A landscape with many valleys, sampled at points; each row gives a point and its height.
From any point a ball takes the steepest step (drop divided by distance) to one of its 2 nearest points. It stops when none of these is lower. Distance is the straight distance between rows; heights are no part of it.
Feful: [111 179  95 140 153 155 168  75 103 150 110 144 129 107  92 120  85 150
 168 139]  (h 411)
sep: [149  80 139 112 177 113 139 101 100 141  75 199 159 110 104 143 196 133
 126 169]  (h 573)
pemad: [152 112 127 130 188  92 179 103 128 129  93 113 115  99  94 167 167 103
  94 148]  (h 555)
Tova: [ 86 132 104  76 123 136  92 152 162 141 103  83 101 104 155 123  89  92
 165 139]  (h 264)
Mezas: [113 125 109  94 168 111 155 142 162 143  80  62  95 107 103 154 146  86
 105 133]  (h 564)
Kalu: [113 165 106 107 179 113 156  84 114 132 131 145  99  97 149 107 131 131
 128 117]  (h 375)
fesal: [122 165 122 129 184 109 140 112 111 164 148 159 139 151 150 126 214 146
 125  81]  (h 529)
Livi: [138 152 111 167 137 121 118 126 161 131 124  89 222  98 138 140 184 143
 107 137]  (h 654)
sapev: [171  66 141 122 160  88 149 149 110 165 117 152 115 116 124 192 148 159
 117 125]  (h 580)
zurap: [126 166 146 130  73 117  95 171 161  89 146  89 168 159 119  80 127  87
 159 139]  (h 530)
vut: [106 170 107  89 148  87 112 114 173 102 131  73 107 115 148 116 158  98
 101 161]  (h 547)
Podaz: [129 133 108 140 163 130 169 130 148 149  79  88 156  95  93 145 136 104
 140 147]  (h 457)
dov: [142 101 129 134 153 129 109  99  95 141 142 197 109 101 153 132  90 183
 146 116]  (h 419)
sab: [128 166 124 131 106 102 117 148 181  92 138  34 169 129  97 102 170 104
  79 117]  (h 354)
voki: [118 141 118 127 168 117 145 143 133 197 111 154 136 146 150 154 164 152
 167 120]  (h 350)
Dut: [ 99 173  87  84 123 103  90 142 193 120 117  41 127 115 140 116 166  94
 110 142]  (h 523)
lugun: [161 104 150 170  86 128 113 176 165 104 142  75 187 135 121 141 162 117
 101 128]  (h 413)
Vumuz: [121 112 122 133 173 113 164  93 127 146  73 173 176 102 103 133 191 125
 134 187]  (h 633)
Femod: [135 165 159 161 128 140 195 136 105 131 159 133 111 198  89 109 146 107
 112  77]  (h 292)
Gute: [164  75 136 111 179 115 106 120  92 133 137 208 103 104 130 131 102 179
 130 105]  (h 456)
Mep: [129 138 133 112  50 107  88 181 166  84 124  77 129 154 100  73 118  66
 148 126]  (h 516)
Kebo: [166  72 146 152 109 137 135 195 143 161 104 102 175 135 111 188 172 116
 126 121]  (h 403)
nuges: [125 139 138  94 138  90 114  91 126  71 137 144  97 111 156  98 108  82
 147 190]  (h 225)
tuti: [122 164  92 136 143 151 142  77 113 149 133 138 122  85 135 130  87 162
 146 131]  (h 371)
beki: [146 112 130 154  91 142 131 122 121 140 152 116  83 161 124 140  97 194
  48  93]  (h 261)
bip: [149  89 154 125 163 119 160 111  86 133  97 195 140 135 105 138 163 129
 136 157]  (h 517)
Fofu: [ 91 164  84 114 136 163 125 114 142 140 102  99 133  80 128 122  82 113
 181 135]  (h 608)
Defeg: [157 118 123 147 141 129 147 142 137 191 128 110 117 142 112 159 139 161
 124  90]  (h 623)
Guvul: [184  93 145 150 151 145  76 107 103 111 149 176 153 124 160 116 179 165
  87 100]  (h 603)
vesu: [135  76 130  75 213  85 120 141 108 128 109 195 112  90 143 155 152 127
 130 128]  (h 373)
keb: [147 118 158 170  75 148 133 136 124  80 133 126 174 134 100 114  76 111
 141 176]  (h 274)
pugav: [140 124 148 179  81 168 155 136 116  84 117 102 145 130  44 125  70 101
 128 127]  (h 234)
zamo: [125 121 163 115 122 101 125 178 143 122 141 119 150 167 146 170 188  71
 131 146]  (h 343)
dedeg: [169  94 130 178 104 159 131 150 127 181 116 106 151 156  70 164 127 169
 138  78]  (h 174)
zumo: [ 99 139 122 117 117 110 123 160 167 112  67  74 204 105  87  95 153  73
 172 148]  (h 478)
safab: [123 121  98 155  96 177  94 114 125 152 101 101 100 108  59 160  73 183
 142  77]  (h 281)
gazof: [132 114 120 139  52 143  85 166 167 109 141  63 136 145 140  96 116 127
  98 110]  (h 444)
kis: [179  83 160 153 120  97 111 113 131  78 147 122 147 119 139 148 173 112
  65 153]  (h 690)
ner: [139 143 155 145  87 116 108 165 153  90 144 112 187 157 129 104 138  95
 148 167]  (h 543)
Gani: [172  91 147 142 125 138  81 111 112  90 168 166 131 127 184 106 157 153
  87 114]  (h 574)
Toru: [ 91 180 120 137 137 158 152 125 105 160 132 149 107 149 109 127  93 134
 178  99]  (h 262)
sudo: [129 123 129 149 143 133 146 128 119 199 114 181 167 162 130 140 183 177
 161 129]  (h 439)
tuk: [ 81 195 135 114 108 106 107 139 155 103 140 156 201 149 150  76 168 108
 177 194]  (h 568)
lapi: [130 119 183 153 107 145 160 133  73 108 155 194 118 178 115 129 103 107
 149 132]  (h 470)
Gika: [ 84 155 135 114 112 154 120 136 116 124 159 143  75 153 147 123  63 125
 143 113]  (h 395)
Beg: [132 137 114 138 134 132 108  86 102 159 163 165  81 132 104 153  68 233
 133  77]  (h 326)
beru: [116 148 135 112 186  99 103 123 110 144 156 160 121 154 163 131 220 130
  99  71]  (h 464)
ked: [151 115 186 159  67 148 155 168 107  82 162 133 145 187  97 124 107  91
 126 137]  (h 512)
Banok: [ 80 180  99 100 142 147 133 124 143 140 116 102 129 114 149 104 101  89
 189 142]  (h 622)
Nogub: [150  58 170  93 132  94 147 155  89 106 136 163  86 118 133 168 110 117
  95 145]  (h 582)
Tus: [103 142 113  87 138 112  95 148 172 131 108 106 125 105 175 131 113  83
 191 175]  (h 306)
fazit: [115  67 114 112  92 124 133 170 139 136  69  62 107 111  80 143 128  77
 131  91]  (h 486)
gari: [160 104 140 174  84 155 100 100 107 103 173 157 128 120 164 119  82 170
 104 134]  (h 614)
Masim: [123 159 137 169 127 158 181 134 105 173 127 140 157 191  57 117 140 141
 155  99]  (h 220)
fipab: [135 114 140 101 190  90 182 115 103 135 110 150  76 116  94 145 119 118
 118 122]  (h 522)
nudud: [ 85 186  92  96 195 117 152 117 144 165 111 121 133 104 160 137 174 108
 162 126]  (h 728)
kov: [151  80 155 119 122 111 139 169 134 140 130 121 112 136 147 179 142 122
 109 136]  (h 549)
vugi: [153  82 138 155 122 139 113 100 109 108 126 174 128  94 153 141  81 145
 137 166]  (h 471)
sugib: [143 164 127 136 158 106 162 105 116 159 163 130  95 163 117 116 173 169
  81  57]  (h 342)
bimi: [177  73 153 142 140 110 153 151 103 180 121 154 136 148 107 196 145 168
 136 118]  (h 594)
situ: [108 139 139 132 152 145 177 112  96 140  89 158 113 129  70 149  79 106
 166 161]  (h 260)
ket: [124 141  85  93 143 117 105  69 145 107 133 107 107  64 188 113 113 151
  98 161]  (h 513)
fomo: [ 97 159 119  81 175  66 117 105 150 105 130 107  94 117 154 126 171  79
 101 148]  (h 589)
sukuv: [181  89 131 185 108 152 138 134 135 161 115  92 145 127  72 168 119 165
 107 106]  (h 187)
nunu: [136  96 116 138  92 151  96 175 166 161 124  76 135 133 154 143 149 146
 109  87]  (h 440)
lofe: [171  86 166 172 100 149 144 140  82 147 139 176 126 161  92 175 102 159
 138 122]  (h 155)
kaz: [133 100 130 143 138 142 149  84  98 179  88 206 147 124  94 138 125 177
 171 173]  (h 595)
neda: [110  93 122  92 148 101 119 138 134 131 134 151  74 102 173 144  89 153
 107 133]  (h 390)
Ful: [107 139  92 123 143 142 117 161 163 183 105  78 151 116 137 134 169 119
 154  84]  (h 314)
gadam: [150 162 136 118  89  76  85 142 173  78 151  94 125 141 125 114 153  84
 106 180]  (h 501)
vafa: [138 132 163 153 133 135 155 118  85 115 159 174 120 174 135 110 138 122
 135 109]  (h 428)
Nosof: [164 132 115 171 150 131 152 109 130 164 126 116 154 125 115 149 165 164
 111 113]  (h 634)
mipa: [150 116 140 149 118 131 155 131 134 140 146 106  96 151 123 137 134 151
  70 104]  (h 286)
Zot: [151 118 174 142  93  96 117 182 138  91 157 103 170 176 119 152 191  73
 108 152]  (h 383)
bomup: [124 160 156 172 114 154 182 147  97 146 148 154 133 206  83 115 130 121
 149  94]  (h 259)
Noke: [133 117 140 110 164 102 175 119 123 125 114 117  87 114 109 145 130 108
  99 134]  (h 535)
gez: [ 91 172 121 140 121 170 154 144 115 152 116 127 133 158  91 111 103 109
 177  91]  (h 227)
Vinon: [112 160 120 116 114 112 129 145 168 109 135  52 120 153 120 111 165 101
  75 119]  (h 340)
fumo: [111 164  88 101 123 140 132 125 134 191 148 109  89 142 128 138 108 210
 104  53]  (h 495)
ladim: [105 162 115 101 130  99  82 143 167 129 132 122 150 126 185 122 151  88
 185 190]  (h 388)
sefe: [132 143 131 165 104 161 135 123 122 125 154 133 129 142 129 124  94 139
 131 121]  (h 406)
Bap: [ 98 126 132 102  58 150  91 152 142  99 137  95  79 166 133 108  59 118
 116 134]  (h 417)
Pum: [101 144  98  88 144 122 159 136 160 135  92  54  84 124 108 123 129 102
  85 118]  (h 572)
lafi: [108 109 119 101 159 131 138 148 143 146  83 116 110  93 132 159  93  95
 165 155]  (h 331)
Buz: [136 104 130 131  99 137 107 147 155 126 131  98 126 121 158 137 108 122
 128 145]  (h 520)
sabu: [131 160 123 150 118  94 100 140 176 100 142  66 203 114 122 125 176 117
  96 142]  (h 370)
donak: [179  61 168 130 116 109 158 133  94 108 130 140  93 122 112 173 124 127
  77 143]  (h 560)
zafa: [ 92 182 138 120 100 134 127 157 136 106 143 135 155 174 142  80 119  80
 200 160]  (h 782)
fezod: [130 172  87 135 146 136 156  84 150 112 125  85 168  66 127 109 122 132
 120 158]  (h 601)
pufa: [139 123 123 136 138 142 105  92  88 138 160 192  90 114 134 131  66 205
 137  96]  (h 368)
Tud: [152  94 159 168  91 164 156 141  91 137  99 169 150 144  76 168  92 138
 153 161]  (h 226)
Dubek: [148  87 146 138 132 149 105  82  89  79 125 190 133  98 156 103  82 125
 143 176]  (h 446)
Sos: [105 165 125 136 137 127 146 159 154 137 120  92 172 145 116 118 175  88
 144 123]  (h 351)
ras: [ 93 194 117 104 118 111  88 144 162 120 155 129 182 144 179  99 166 102
 184 173]  (h 487)
vobov: [112 162  92 129 107 158  98 142 160 145 132  96 197 104 171 114 139 140
 169 131]  (h 789)
sidel: [ 86 139 143 134 116 145 162 167 144 150  95 143 191 157 106 114 164 104
 167 156]  (h 426)
fodez: [156  98 138 120 199  85 144 105 107 121 100 146 130 107 102 164 198 105
  86 136]  (h 579)
ladi: [183  87 180 157 124 122 170 127  68 113 137 184 131 164 102 145 151 129
 106 128]  (h 503)
Pugig: [ 89 163 123 125 142 137 152 147 146 147  95 119 177 139 119 117 151  98
 171 152]  (h 385)
kuro: [134 119 111 146 117 151  95 102 117 130 151 159 146  95 198 124 105 161
 155 152]  (h 169)
mim: [132 134 134 150 118 122 124 128 144 100 134 116 175 129 146 119 135 107
 140 174]  (h 565)
Gules: [128 122 118 135 135 126 144 153 156 119  83  68 175 107  91 129 144  83
 140 142]  (h 466)
defe: [116 132 120 135 112 147 104 113 135 114 134 140 146 102 175 121  76 126
 177 181]  (h 296)
Tolot: [ 84 151 130 118  73 167  93 135 132  95 149 112  73 147 135 111  43 116
 144 134]  (h 409)
Taza: [141 105 149  98 139  85  82 120 123  82 137 172 132 128 168 127 152  80
 146 191]  (h 420)
sasen: [123 122 128  98 134 105 123 102 120  86 145 133  66 139 157  94 123 151
  48 128]  (h 445)
Delen: [138 129 169 122 147 130 154 113  81 100 160 184  86 166 129  95 128 113
 115 102]  (h 458)
kare: [109 147 102 105 110 127 130  98 123 107 143 115  76 139 169 103  98 173
  58 122]  (h 477)
kav: [142  72 168  86 119  90 136 173 120 112 138 131  81 131 148 172 122 108
  95 154]  (h 569)
zefu: [106 184  91 124  89 189 110 125 128 160 166 113 122 133 148 121  88 166
 139  64]  (h 469)
norir: [101 141 116 143 103 145 131 153 150 122  82  94 201 109  94  88 121 104
 176 125]  (h 490)
tam: [176  78 183 144 100 114 160 151  86  98 141 152 126 147 118 158 152 103
  95 144]  (h 536)
sagig: [129 129 122 112 122  90  79 116 159  97 150  97 112 125 175 131 164 125
  74 158]  (h 437)
mukod: [116  95 114 114 115 116 134 160 157 122  73  56 135 106  86 126 144  62
 138 115]  (h 476)
sasu: [108 105 132 100 164 119 156 149 119 154  85 153 103 107 115 180  80 105
 178 155]  (h 308)
nuz: [104 118 146  88 133 107 101 133 120 103 170 169  75 138 189 109 110 134
 113 119]  (h 288)
zeso: [167  93 172 125 150 116 125 123  92  91 157 174 112 160 129 120 183 114
  71  91]  (h 660)
teful: [162  76 170 139 110 128 146 158  85 139 140 172  92 149 102 190  90 149
 125 117]  (h 88)
vime: [ 90 146  96  94 148 140 148 121 139 155 101  94  70 107 114 133  79 137
 118 109]  (h 588)
Bev: [106  68 120 126  64 140 108 162 129 119  87  93  98 118  84 140  94  87
 138  99]  (h 493)
zarig: [122 155 124 132 127 135 153 144 160 130 131  73 127 140 111 119 148 101
 104 109]  (h 324)
ziniz: [102 143  91  89 171 110 111 113 164 142 116 109 114  73 196 144 134 124
 146 154]  (h 441)
kobi: [124 168 105 142 125 159 121  89 112 165 150 132  95 123  89 150  71 209
 144  83]  (h 301)
bule: [139 118 150  99 114  78  85 155 146 104 133 138 131 133 165 149 150  72
 160 204]  (h 347)
mizo: [116 128 135 122 123 144 102  97 104  98 136 188 139 114 178  94  90 121
 177 183]  (h 374)
Nirop: [117 159 141 105 156  98 122  99 116  77 146 156 111 138 156  86 141  79
 149 162]  (h 300)
movil: [125 138 131 153 113 153 165 146 124 132 103  84 129 144  61 119 120  88
 133  92]  (h 240)
Zivef: [121 111 122  95 163  96 153 147 154 147  96  93  85  96 133 170 132 122
  97 137]  (h 553)
vis: [130 149 109 150 117 139 134 113 147 110 123  97 171  98 136 110 106 121
 144 164]  (h 583)
Guke: [164 106 148 157 128 130 153 165 125 175 130 140 139 164 118 171 165 147
 125 103]  (h 610)
fadu: [102 103 115 105 123 123  99 161 152 164 148 137  88 120 181 153  88 178
 118 107]  (h 443)
mota: [130 142  89  96 190  94 144  85 120 163 126 136  89  87 132 133 138 185
 109  89]  (h 369)
dunad: [120  99 146  88 113  91 114 141 121  84 151 141  68 175 177 114 123 153
  45 133]  (h 405)
Nupe: [171  91 142 146 147 110 108  90 119  79 136 137 140 102 132 121 170 120
  74 145]  (h 705)
butus: [161  59 128  82 205  97 114 135 100 137 113 203 112  88 131 146 119 158
 136 123]  (h 422)
rez: [100 162  90 107 111 123 105 152 179 124 126  45 157 116 131 102 161  94
 131 112]  (h 506)
Zibez: [108 170  99 115 163  94  98  87 151 110 138 110 172  88 164 122 181 106
 122 159]  (h 670)
Nok: [116  64 116 120  55 145  77 161 149 116  91  80 113 111 118 130  81 104
 140 124]  (h 499)
budup: [117 161  91 140  93 188  96  98 125 160 136 112  98 115  85 154  69 215
 137  72]  (h 290)
reki: [125 123 138 141 105 155 148 149 120 137 118 107 104 150  80 140  95 106
 130 102]  (h 221)
zel: [ 96 162  87  96 122 137 139 111 124 140 137 113  74 143 155 118  85 192
  63  97]  (h 494)
Monur: [162  81 139 128 128 120 108 122 105 128 162 165  82 146 150 122 126 203
  51  79]  (h 648)
zazo: [151 116 143 104 128  95  39 106 130  78 156 161 131 118 189 103 161 105
 128 169]  (h 488)
minid: [ 93 156  85 108 148 157 126 110 135 164 101 110  99  79 115 145  59 142
 165 117]  (h 597)
divuv: [125 124 138 125 138 129 156 143 118 153 129 136  84 145 114 155  90 129
 131 103]  (h 189)
nefuz: [177  99 141 148 148 130 116  74 103  59 125 150 147  87 126  93 132 122
  97 170]  (h 726)
sape: [126 115 146 114 171  97 149 146 121 143 125 159 121 136 150 158 168 111
 135 129]  (h 23)
zira: [118 185 134 142 112 141 150 113 126  85 160 112 156 141 126  80 105 105
 147 150]  (h 761)
dop: [148  98 148  96 143 109  92  90 108  57 135 162  87 108 155  92  94 106
 125 170]  (h 135)
poras: [131 146 145 144 117 127 137 131 134 125 173 121 116 157 153 120 159 135
  91 100]  (h 327)
Dor: [115  97 136 126 140 130 146  95 118 129  88 203 173 105 117 102 162 132
 143 204]  (h 704)
Bezuz: [132 152 114 162  91 174 131 133 135 139 157  99 147 133 118 115  99 151
 122  92]  (h 427)
lan: [103 167 144 115  87 134  99 158 143 113 168 134 133 177 174  94 112  92
 193 149]  (h 794)
Vop: [138 119  94 122 152 126 131  80 143 129 114 107 103  62 149 138 105 163
  86 149]  (h 438)
Daro: [120 129 139 126  62 139 109 160 158 100 154  84 107 171 129 101 108 105
 107 125]  (h 429)
Tepeb: [134 151 142 148 129 128 132 108 108  99 177 150 135 153 158  91 163 126
 114 112]  (h 376)
Kas: [116 164  74 104 123 141 137 112 129 173 128  92  88 144 117 138 101 223
  65  71]  (h 502)
muti: [114 108 149 111 130 133 148 165 109 151 118 147  73 141  87 186  69 125
 148 108]  (h 161)
zote: [123 176 122  97  92  89  98 153 183  96 141  67 110 160 124  97 157  85
 107 150]  (h 521)
reg: [ 98  99  91 129  85 169  72 158 143 178 113 101 106 113 142 144  92 159
 150  68]  (h 341)
Votav: [152  91 138 181  93 169 124 130 111 142 102 143 146 124  69 177  74 153
 157 141]  (h 263)
fevin: [103 127  96 122 110 166  89 153 148 173 112 101 126 105 154 141  93 141
 169 100]  (h 320)
Far: [141  87 127 105 176  89 156 144 137 168 109 127  97 103 113 182 126 153
 107 121]  (h 566)
soga: [135 169 134 148 114 126 148  86 125  61 156 115 146 120 119  73 100 111
 119 168]  (h 754)
gul: [ 96 135  87  97 123 144 139 128 149 137  81  61  83 112 100 115  99 124
  94 106]  (h 581)
rav: [ 92 156 150 114 101 110 120 145 153 101 124 175 195 148 138  85 153 100
 183 217]  (h 519)
taseg: [140 111 120 175 107 174 113 113 116 143  95 125 118 109  50 180  63 174
 162 118]  (h 275)
gepe: [195  78 161 152 151 138 106 117  89 109 143 183 144 143 129 125 181 149
  82 102]  (h 630)
rup: [171  83 152 156 108 112 115 123 128 100 163 119 121 139 152 147 169 149
  43 121]  (h 679)
bomin: [125 103 141  91 197  93 115 117 118 117 114 165 111 107 156 144 171 106
 114 141]  (h 247)
bani: [172  95 126 172 114 140 134 113 126 157 134 124 113 123 108 166 103 184
  95 111]  (h 210)
dadob: [127  77 159 117 105 129 133 169 106 140 136 153  74 130 107 195  61 145
 119 123]  (h 136)
gogo: [105  87  96 158  60 163  77 149 140 148 108  86 135 103 124 121 105 129
 146  71]  (h 361)
lusot: [162 130 139 165 123 128 147  74 114  60 150 139 151 109 123  82 111 122
 101 161]  (h 743)
letok: [140 126 101 126 164 119 143 101 137 160 116 115  96  92 140 148 127 171
  97 117]  (h 401)
lifid: [114 174 100  71 206 121 100  74 112 113 145 150 118  94 167  89 176 123
 116 101]  (h 492)
zukat: [147 139 121 181 102 175 135 122 119 161 125 112 134 146  60 142  99 163
 145  78]  (h 153)
Golep: [138 128 157 167  80 152 142 148 132  74 119 100 172 135  68  98  74  93
 141 145]  (h 251)
gifan: [ 98 182  82 103 133 146 104 144 167 165 133  85 174 102 185 123 164 125
 167 110]  (h 771)
Pes: [168  70 130 153 101 140 129 178 139 173  90  82 156 129  88 171 161 126
 121  91]  (h 412)
dek: [109 160 145 151 141 144 191 107  96 116 112 156 122 147  78 113  89  92
 155 152]  (h 222)
fug: [ 83 193  86  92 165 130 133 129 159 161 124  87 143 101 161 124 165 103
 158 118]  (h 748)
tudip: [125 125 186 154  74 139 160 177 112  99 148 160 181 197 108 110 142  96
 151 156]  (h 528)
Seta: [148 127 144 113 117  67  88 120 152  78 149 107 121 131 141 132 166  87
  84 172]  (h 475)
vano: [103 187  80 113 164 123 127  79 137 119 127 137 189  83 167 107 174 127
 145 160]  (h 734)
nime: [126 136  79 142 128 152 126 148 156 191  97  75 163 107 114 131 163 148
 152  65]  (h 291)
dup: [ 96 138  83 107  76 122  98 150 174 120 114  32 142 127 125  78 157 109
 102  79]  (h 485)
livaf: [111 188  81 112 114 168 139 106 133 164 151  99 103 126 128 124  99 169
 114  75]  (h 484)
refe: [171  98 145 152 126 119 120 112 114 119 165 143 103 150 151 122 165 178
  47  78]  (h 664)
sepi: [127 164 121 183 103 178 153 129 108 158 126 123 167 156  65 114 108 153
 157  89]  (h 180)
mafu: [132  90 156 132 127 133 159 129  88 132 102 191 140 131 121 150 118 122
 159 178]  (h 447)
puf: [115 170  91  74 202 120 137  70 107 137 133 167 105  86 158  94 135 151
 134  93]  (h 424)
Tufos: [138 123 131 148 133 136 135 107 119 130 148 144 120 115 151 128 113 149
 123 122]  (h 367)
Tuguz: [125 168 117 122 185 114 175  83  98 166 133 145  82 144  79 125 112 165
 143  80]  (h 321)
rufis: [118 170 109 108 187 108 173  91 116 164 133 135  84 121 119 124 124 151
 130  88]  (h 335)
lupug: [123  98 136 130 144 157 135  80  91 124  91 224 148 108 120  91 115 143
 162 185]  (h 609)
gutan: [100 132 127 113 165 134 157 134 108 172  79 163 105 128  77 171  78 128
 198 136]  (h 287)
pego: [150  94 148 104 141 113  57 118 119  83 160 169 117 118 199 114 152 125
 111 138]  (h 532)
rom: [119 159  96 144 155 143 168 103 131 158  93 115 157 102  99 124 120 129
 157 146]  (h 442)
geno: [119 124  98 123 110 153 104 161 159 181 136  85 119 133 168 141 137 164
 103  81]  (h 455)
Roz: [117  81 135 113  81 149  90 177 150 136 119  99 102 128 154 153  84 115
 143 127]  (h 508)
vosab: [177 100 153 169 134 125 156 103  95 111 137 155 129 138 110 127 138 137
  96 122]  (h 467)
koz: [151 110 122 157 106 140 122  98 113 149 143 132  82 126 104 160  71 216
  79 100]  (h 237)
godu: [140 119 176 160  85 149 140 144  94  95 168 155 117 181 124 127  88 106
 131 137]  (h 496)
kat: [132 148 141 173 110 158 167 112 111  99 124 105 125 134  59 117  71 108
 117 134]  (h 215)
Ziboz: [131 102 144  78 196  90 164 125  83 110 124 185  60 119  98 123 106 123
 110 109]  (h 505)
geraf: [127 134 121 143  99 148 149 133 145 121 131  70 105 149 100 118 113 130
  68 104]  (h 307)
rol: [126 160 121 133 130  96  97 121 166 105 162  85 155 125 159 125 184 120
  83 139]  (h 396)
doteg: [156  99 139 144  91 133  79 103 129  85 172 141 121 118 188 104 119 156
  86 145]  (h 596)
Bisi: [115 142  98 108  48 120  71 170 180 107 129  49 142 144 132  71 140 110
 113 106]  (h 461)
rit: [100 114 112 142  70 126 105 162 140 106  92  85 182 112  99  85 109  88
 178 110]  (h 500)
bilar: [122 168 135 164 132 155 181  86  90  92 135 144 113 132  68 110  79 103
 131 139]  (h 178)
ramu: [129 102 161 132  89 132 125 146 117  96 117 167 158 137 136 138  90  89
 182 217]  (h 404)
Zug: [128 124 155 177  76 167 126 120 111  97 138 170 174 133 120 114  70 138
 161 183]  (h 294)
tupef: [132 141 106 164 127 147 164 145 131 166  94  80 156 146  48 113 150 119
 138  60]  (h 258)
Tolur: [127 144 108 130 121 150 116  87 127 130 153 136 113  94 174 115  88 159
 128 137]  (h 299)
dipi: [107 129 123 124  69 130 100 155 152  93 112  71 140 126  93  81  96  75
 161 120]  (h 507)
zisa: [126 125  92 104 155 110  87  89 155 124 130 119 122  59 203 128 137 141
 123 163]  (h 540)
sadak: [141 130 100 158 143 148 155  76 117 168  93 168 174  97 100 125 133 184
 156 176]  (h 649)
muka: [ 99 128 110  93 173 114 133 131 145 153 107 127  94  92 165 145 100 121
 161 147]  (h 366)
mabi: [121 145 118 148  90 144  89 148 167 119 125 116 224 105 166 105 127 144
 170 177]  (h 805)
meb: [104 196 112  91 177 114 120  68 115  93 151 140 138 122 158  80 178 100
 129 126]  (h 460)
mabe: [149 105 161 116 165 119 152 113  76 113 141 193  83 142 108 120 107 131
 119  98]  (h 482)
kirut: [157  88 168 100 181  93 123 142  95 117 140 181 107 140 134 149 190 122
  88  94]  (h 635)
sogu: [102 182 124 121 154 120 151  94 118 104 138 152 143 126 149  87 147 102
 155 152]  (h 377)
Fos: [128 183  90 121 137 111 118  79 158  91 141  85 164  76 155 108 148 131
 107 153]  (h 624)
pez: [100 138 151 115  92 125 120 156 138 109 116 166 173 153 144 108 118  88
 202 215]  (h 454)
Nidid: [146  65 130 142  72 141 104 185 153 150 111  70 136 136 124 154 149 120
 101  86]  (h 425)
Ditot: [118  88 144  66 137  90  99 148 114  86 153 173  64 150 171 102 106 141
  74 121]  (h 362)
nazad: [124 146 138 112 173  95 136 123 119 144 159 134  93 159 148 129 205 144
  66  64]  (h 389)
pobi: [ 78 120  90  94 137 148 101 156 152 174  88  95  96  96 137 143  93 115
 178  98]  (h 293)
zes: [137  99 157 133 105 120 132 201 137 139 113 102 182 155 119 173 190  84
 133 142]  (h 384)
Soti: [139  87 122 167  74 172  98 165 140 140 114  99 162 116 120 138 102 134
 148 105]  (h 378)
laros: [137 175 139 155 149 125 179 113 107 147 166 140 110 184 103 112 170 143
 106  62]  (h 317)
gir: [135 184 101 155  95 179 136 112 123 149 177 121 156 134 142 113 112 173
 132  80]  (h 448)
tanek: [135 152 115 142 183 109 160 102 114 186 117 151 158 152 114 134 211 166
 135  95]  (h 556)
boso: [ 94 150 134  94 136 118 121 120 126 125 161 154  77 136 178 114  90 126
 143 124]  (h 356)
Kavaf: [ 91 190 133 137 107 145 148 130 126 104 138 136 174 151 121  71 106 104
 185 156]  (h 770)
zimut: [129  96 156 151  87 153 121 126  94 109 122 194 144 131 145 135  73 123
 172 195]  (h 357)
rep: [122 122  90 144 130 136 143 144 139 182  72  70 154 113  76 129 158 118
 151  61]  (h 273)
pizog: [168  90 138 160 107 144 102  98  99 115 167 164  97 125 153 120  92 192
  79 104]  (h 629)
lim: [144 100 147 128 108 120 130 155 150 115 133  90 121 136 132 156 139 100
 101 146]  (h 534)
Rul: [127 101 129  99 163 107 122 109 114 115 131 165  87  96 161 124  96 136
 124 140]  (h 325)
nure: [160  92 153  98 214  92 122 122  95 132 108 174 124 123 108 155 201 115
  91 103]  (h 606)
gub: [147 129 166 165  86 117 120 177 157 103 165  80 178 172 117 134 179 108
  87 116]  (h 402)
Tede: [130 126 143 147 149 118 168 119 116 186 114 184 160 176 100 135 212 162
 143 127]  (h 509)
Pul: [161 101 138 161 134 136 127 101 107 116 134 168 141 117 147 129 129 147
 121 143]  (h 418)
tar: [127 108 147 100 114  94  93 185 166 122 128 104 130 138 165 169 164  80
 146 167]  (h 284)
mog: [101 161 105  99 209  94 140 100 132 149 110 132 127 101 155 140 188 105
 132 136]  (h 703)
rima: [129  89 150 138 124 149 151 101  84 144  91 230 141 128  97 130 111 152
 165 188]  (h 531)
Dena: [148  95 140  80 180 116 104  96 108  79 123 165  89  95 150  98 109 122
  94 141]  (h 228)
bekik: [ 96 165 114  86 199  77 104  94 131 116 128 130 117 111 159 122 197  81
 113 133]  (h 650)
tiv: [101 158 127 110  93 141 100 153 150 123 166 108 110 157 170 103 100 103
 163 133]  (h 803)
dofi: [102 140 163 142 107 148 167 165 113 141 127 165 166 190 116 116 153 103
 166 143]  (h 483)
tetov: [110 142 117 120 151 129 131 156 153 177 117 104 128 134 150 149 159 122
 147 105]  (h 289)
Riban: [144 145 108 167 152 128 155 112 144 152 110 108 194 104 116 139 176 153
 117 136]  (h 643)
nabar: [109 164 126 128 167 128 164 100  93 162 131 180 100 152 106 129  98 152
 172 102]  (h 297)

For each start below, name the point where the ball stops.
rav => bilar
zafa => Gani
Gute => teful
mog => nuz
Vop => zukat
zisa => bilar
lifid => zukat
nime => teful
nure => vafa
fesal => zukat
